Points, in no order, along strands that fork, close into loops and pass close to each other.
Two points are linked if the straight distance between their rows is under 82.3. Some points are linked to none.
(686): [-7, 36, -16, -2, 15, -5, 13, 14, 24, 10, -11, 12, -5, -15, -5, 11, 1, 27, -9, -6, -10, -8]
(141): [-4, -7, -5, 53, -12, -6, 18, -3, -11, -13, -24, 10, 17, -38, 6, 26, 28, -32, 8, -15, -19, -17]
(697): [-24, 13, -30, 32, 13, 3, 12, -7, -32, -34, 4, -15, -3, 25, 3, -12, -41, 0, -29, -26, 33, 15]
(507): [-8, -38, 16, 15, -3, 25, 27, -8, -19, 2, 2, 4, 63, -6, 7, 18, -8, -28, 10, 59, 19, -30]
(429): [47, -17, -35, -36, -12, -23, 9, 7, -18, -15, -10, -15, 3, 7, 4, 1, 12, 7, -24, -20, 10, 19]
(648): [26, 6, -40, -30, 17, 22, 10, 6, 54, 7, 3, 2, 12, 33, 17, -3, 10, 34, 12, 1, 39, -23]
(410): [-24, -18, -22, -29, -6, 21, -4, 0, -1, -8, 50, -36, 4, 19, -18, 3, -48, 1, -37, 55, 5, 3]
(309): [-4, -8, 7, 41, -26, 15, -14, -31, 34, 6, -12, -4, -15, -41, 12, -5, 35, -10, 10, -5, 0, 12]
(723): [38, 11, -33, -32, 13, -18, 13, 7, -24, -14, -25, 5, 18, 4, 8, 10, 11, 7, -10, -12, 15, -19]
(34): [18, -32, 13, 13, 6, 22, 0, -23, -21, -6, 20, -13, 30, 32, 12, -22, -2, -3, -4, 38, 48, 1]
(655): [-8, 11, 26, 17, -6, -12, 6, 8, -17, 3, -30, 24, -1, -46, 5, 22, 21, -27, 21, -16, -34, -17]
(287): [45, 0, -33, -44, -27, 5, -6, -12, 12, -23, -27, -15, 4, -13, 7, 3, 2, 34, -4, -10, 33, 29]
(43): [34, 6, 26, -37, -9, -11, -28, 8, -6, 31, -6, 44, -1, -30, -12, -4, 22, -35, 22, 12, -35, -6]
(45): [28, -1, 27, -5, -23, 2, -15, -10, 9, 9, 1, 26, -11, -67, 2, -20, 17, -41, 16, 5, -35, 7]
(257): [-28, 6, -20, 4, -5, -1, 4, 11, -27, -17, 39, -34, 6, 16, 3, 10, -48, 11, -45, 30, 0, 14]
(298): [-5, -23, 23, 36, -16, 37, 2, -18, -18, 14, -3, 15, 57, 24, 8, -2, -19, -11, 9, 36, 40, -18]
(229): [-46, 26, 43, -13, 13, -25, -14, 18, -36, 4, 0, -16, -33, 18, -4, 14, -32, 23, 12, 8, -26, 9]
(458): [-11, -14, -6, -23, 2, -17, 21, 15, 18, 32, 18, -8, -7, 7, -37, 22, 0, -2, -16, 34, -34, -10]
(427): [-16, 22, 2, 49, 8, 38, 17, 22, -24, -20, -20, 11, 65, -10, 18, 18, 12, -19, 37, -41, 8, -53]
(222): [-20, 33, -25, 2, 9, 8, -2, 16, -7, -17, 19, -20, -2, 18, 4, -8, -43, 34, -32, 2, 16, 24]
(295): [-19, 0, -8, 31, -31, 5, -17, -7, 32, -10, 22, -34, -36, 2, -3, -8, -5, 24, -25, -10, 4, 49]
(450): [-26, -14, -11, 2, 5, 8, 40, 7, 15, 24, 15, -11, 16, 0, -35, 32, -10, -9, -14, 60, -7, -21]
(438): [25, 14, -24, -76, -2, 4, -8, -8, 25, 11, -26, 2, 13, -15, -20, 19, 6, 25, 1, 20, 6, -22]
(207): [51, -1, -28, -58, -26, 6, -9, -12, 39, -17, -21, 4, -7, -44, 12, -14, -9, 12, 11, -16, 14, 7]
(172): [-2, -18, -7, 45, 3, -9, -8, -22, -24, -7, -10, -2, -5, 86, -22, 17, 27, 3, 29, -39, 28, 9]
(242): [23, 17, 4, -44, -22, -16, -24, -6, -12, 9, -21, 2, -16, -10, -14, 5, 13, 19, -4, -7, -7, 24]
(788): [-14, -21, 8, 63, -15, 3, -10, -22, 2, 15, -5, -8, -12, 41, -13, 17, 38, 4, 24, -11, 20, 10]
(105): [-27, 3, -2, 43, 18, -8, -6, -29, -11, -19, -11, 5, -24, 17, -5, -7, 11, -17, 18, -50, 15, 1]
(53): [-7, -18, 20, 1, 0, 32, 3, -2, -16, -3, -8, -1, 67, -25, 18, 24, 27, -24, 29, 27, -5, -46]
(27): [4, -7, -16, -17, 38, 35, 9, 8, 27, 14, 15, 11, 29, 36, 0, -11, 4, 2, 7, 27, 28, -43]
(485): [7, 28, -9, 16, 7, -25, 2, 26, 25, 11, 12, 20, -51, -11, 2, -32, -18, 1, -25, -41, -35, 31]
(770): [-20, 16, 23, -3, 39, 8, 4, 0, 23, -11, 15, 12, 9, -17, 25, -25, 13, -5, 4, 1, -2, -27]
(256): [-12, -7, 11, -37, 0, -3, -14, -4, -14, 10, 23, -32, 5, 27, -19, 11, -17, 16, -18, 47, 8, 3]
(452): [21, 14, -5, -7, 31, 15, -1, 10, 57, -7, 20, 17, -6, -22, 33, -49, 15, -9, 1, -21, -8, -22]
(550): [-58, 23, 39, 22, 17, -9, 17, -3, -24, -2, -17, -12, -15, -13, -5, 14, -41, 9, 12, 14, -5, 10]
(551): [10, 2, -10, -11, -39, 1, -16, -8, 44, 12, 11, -11, -32, -18, -9, -4, 0, 34, -15, -3, -24, 40]
(85): [-14, -2, 17, -9, 27, -15, 22, 17, -25, 17, -13, 19, 29, 16, -6, 39, 12, 1, 17, 30, -9, -47]
(212): [22, 1, -25, -66, -21, -12, -21, 16, -2, 5, 26, -11, -21, 4, -21, -1, -17, 7, -36, 4, -33, 23]
(701): [3, 16, 34, 1, 8, -16, -15, 2, 21, 25, 15, 21, -38, -20, 2, -33, 4, -5, 0, -9, -29, 20]
(304): [33, 11, -28, -25, 6, -12, -1, 26, 28, 2, 19, 13, -35, 0, 18, -41, -17, 11, -26, -37, -15, 27]
(114): [-43, -7, 24, 37, 3, 6, 42, 9, -1, 19, 2, -2, 22, -8, -14, 36, -27, 2, 11, 47, -9, -13]
(575): [-20, -12, 40, 44, 1, 31, 23, 3, -37, -2, -25, 35, 55, 27, 12, -3, -35, -13, 29, 15, 23, -37]
(667): [-10, 5, 17, -36, 45, 6, -7, 3, 17, 11, 10, 13, 8, 19, -1, -12, 21, -10, 14, 22, 0, -42]
(529): [-15, 6, 25, 23, -12, 12, -17, -28, 9, -14, -18, 3, -12, -71, 20, -18, 22, -30, 14, -13, -14, 8]
(409): [30, -2, -24, -5, 28, 9, 0, 15, 45, -4, 11, 13, 9, 12, 41, -29, 28, 11, 10, -25, 18, -26]
(340): [17, -30, 1, 29, -27, -4, -8, -23, 5, 1, -5, -10, -8, 9, 1, 1, 42, -3, 5, -8, 13, 18]
(159): [24, -6, -6, -45, 5, -28, 0, 28, -1, 21, 38, 9, -25, 17, -25, -15, -10, -15, -32, 0, -42, 12]
(188): [-33, -10, 63, 1, -2, -5, -4, -4, -25, -2, -26, 9, 6, -40, 15, 22, 16, -18, 43, 16, -29, -23]
(178): [-44, 8, 16, 31, 14, 0, -25, -44, -3, -23, -31, 11, -17, -35, 2, -6, 16, -33, 33, -41, 3, 3]
(642): [24, -19, -41, -8, 2, 0, 26, 5, 13, 9, 16, -6, 25, 34, -11, 19, -6, 11, -21, 26, 19, -11]
(545): [-47, 2, 4, 39, -2, 8, -21, -27, 2, -11, 14, -33, -34, -2, -4, -15, -17, 7, -12, -12, 18, 41]
(383): [36, 9, -9, -20, 6, -20, -8, 6, -15, -15, 3, 19, -32, -20, 10, -46, -4, -24, -20, -34, -5, 29]
(356): [42, 14, -9, -52, -19, -8, -24, 12, 21, 36, -13, 39, -11, -26, -20, 5, 15, 3, 12, 5, -28, 13]
(74): [57, -3, -14, -39, -16, 4, -22, 2, 36, 13, 1, 29, -12, -27, 9, -25, 21, -10, 15, -6, -9, 6]
(111): [-13, -11, -17, 31, 13, -21, -13, -13, -10, -7, -2, -1, -34, 64, -19, 3, 15, 4, 10, -67, 9, 22]
(174): [-21, -9, 7, 60, -12, 3, 38, 3, -3, -2, -11, 3, 15, -19, 0, 37, -2, -16, 4, 21, -8, -11]
(670): [39, -19, -38, 21, -23, -19, -2, 13, 32, 1, -15, 10, -28, 14, 16, -11, 22, 4, 3, -59, 9, 31]
(265): [-8, 6, 26, 24, -3, 26, -4, 17, -40, -13, -24, -1, 59, -1, 11, 28, 29, -20, 50, -17, -5, -49]
(319): [-29, -19, 54, 29, -13, -2, -3, -28, -41, -1, -23, -20, -2, -13, 4, 27, 6, -13, 36, 32, -2, -2]
(748): [16, -5, -9, 6, 10, -14, 3, -16, -18, -34, -5, -9, -20, -5, 13, -36, 10, -11, -20, -33, 24, 15]
(239): [-17, 14, 37, -13, 8, -30, -13, 9, -9, 18, 12, 0, -36, 13, -4, -11, -1, 11, -1, -10, -24, 17]
(381): [8, -8, 15, 10, 12, -35, 16, 22, -20, 5, 28, -3, -25, 25, -2, -13, -3, -9, -27, -3, -32, 8]
(421): [-32, 4, 24, -23, 10, -24, 8, 16, -35, 16, 11, -21, -8, 14, -13, 29, -35, 20, -7, 33, -20, -6]
(40): [-14, 13, 14, 52, 3, 52, 0, 0, -21, -15, -21, 19, 62, 17, 20, -5, -4, -13, 34, -15, 40, -38]
(252): [-44, 22, 30, 30, 0, 12, -10, -14, 2, 8, 4, -21, -20, -8, -2, -8, -25, 25, -1, 19, 12, 17]
(778): [12, 20, 1, -52, 14, -23, 0, 9, -33, -1, -14, 5, 0, -4, -10, 10, -7, 17, -18, 4, -2, -5]
(147): [19, -4, -21, 12, 7, 14, 22, -3, -16, -9, 4, -6, 33, 24, 10, -9, -16, 11, -15, 24, 38, -4]
(223): [38, -13, -30, -58, -34, 6, -24, 11, 48, -4, 19, -16, -23, 0, -19, -3, -18, 26, -20, -4, -20, 29]
(80): [-13, 0, -40, 11, 1, -9, -9, -15, -17, -43, -10, -31, -22, 0, 3, -10, -20, -5, -30, -49, 23, 40]
(500): [14, -16, -42, -16, -12, -20, 19, 23, 14, 12, 25, -15, 4, 22, -21, 28, 0, 23, -37, 17, -18, 5]

A fork is a point with three links, a tip a point with one. Leave the first point through the second and follow the links. Name the first fork or tip that comes.
(381) / (159) -> (229)
(188) / (655) -> (298)
(229) / (550) -> (239)
(34) / (147) -> (319)

A piece is all that can be reached along the links. How many separate loops has the piece of each point below (a circle has one, a figure eight two, a Y none), and how many tips (points with one link)?
(500) -> loops 1, tips 1
(383) -> loops 2, tips 0
(242) -> loops 2, tips 0
(452) -> loops 1, tips 0
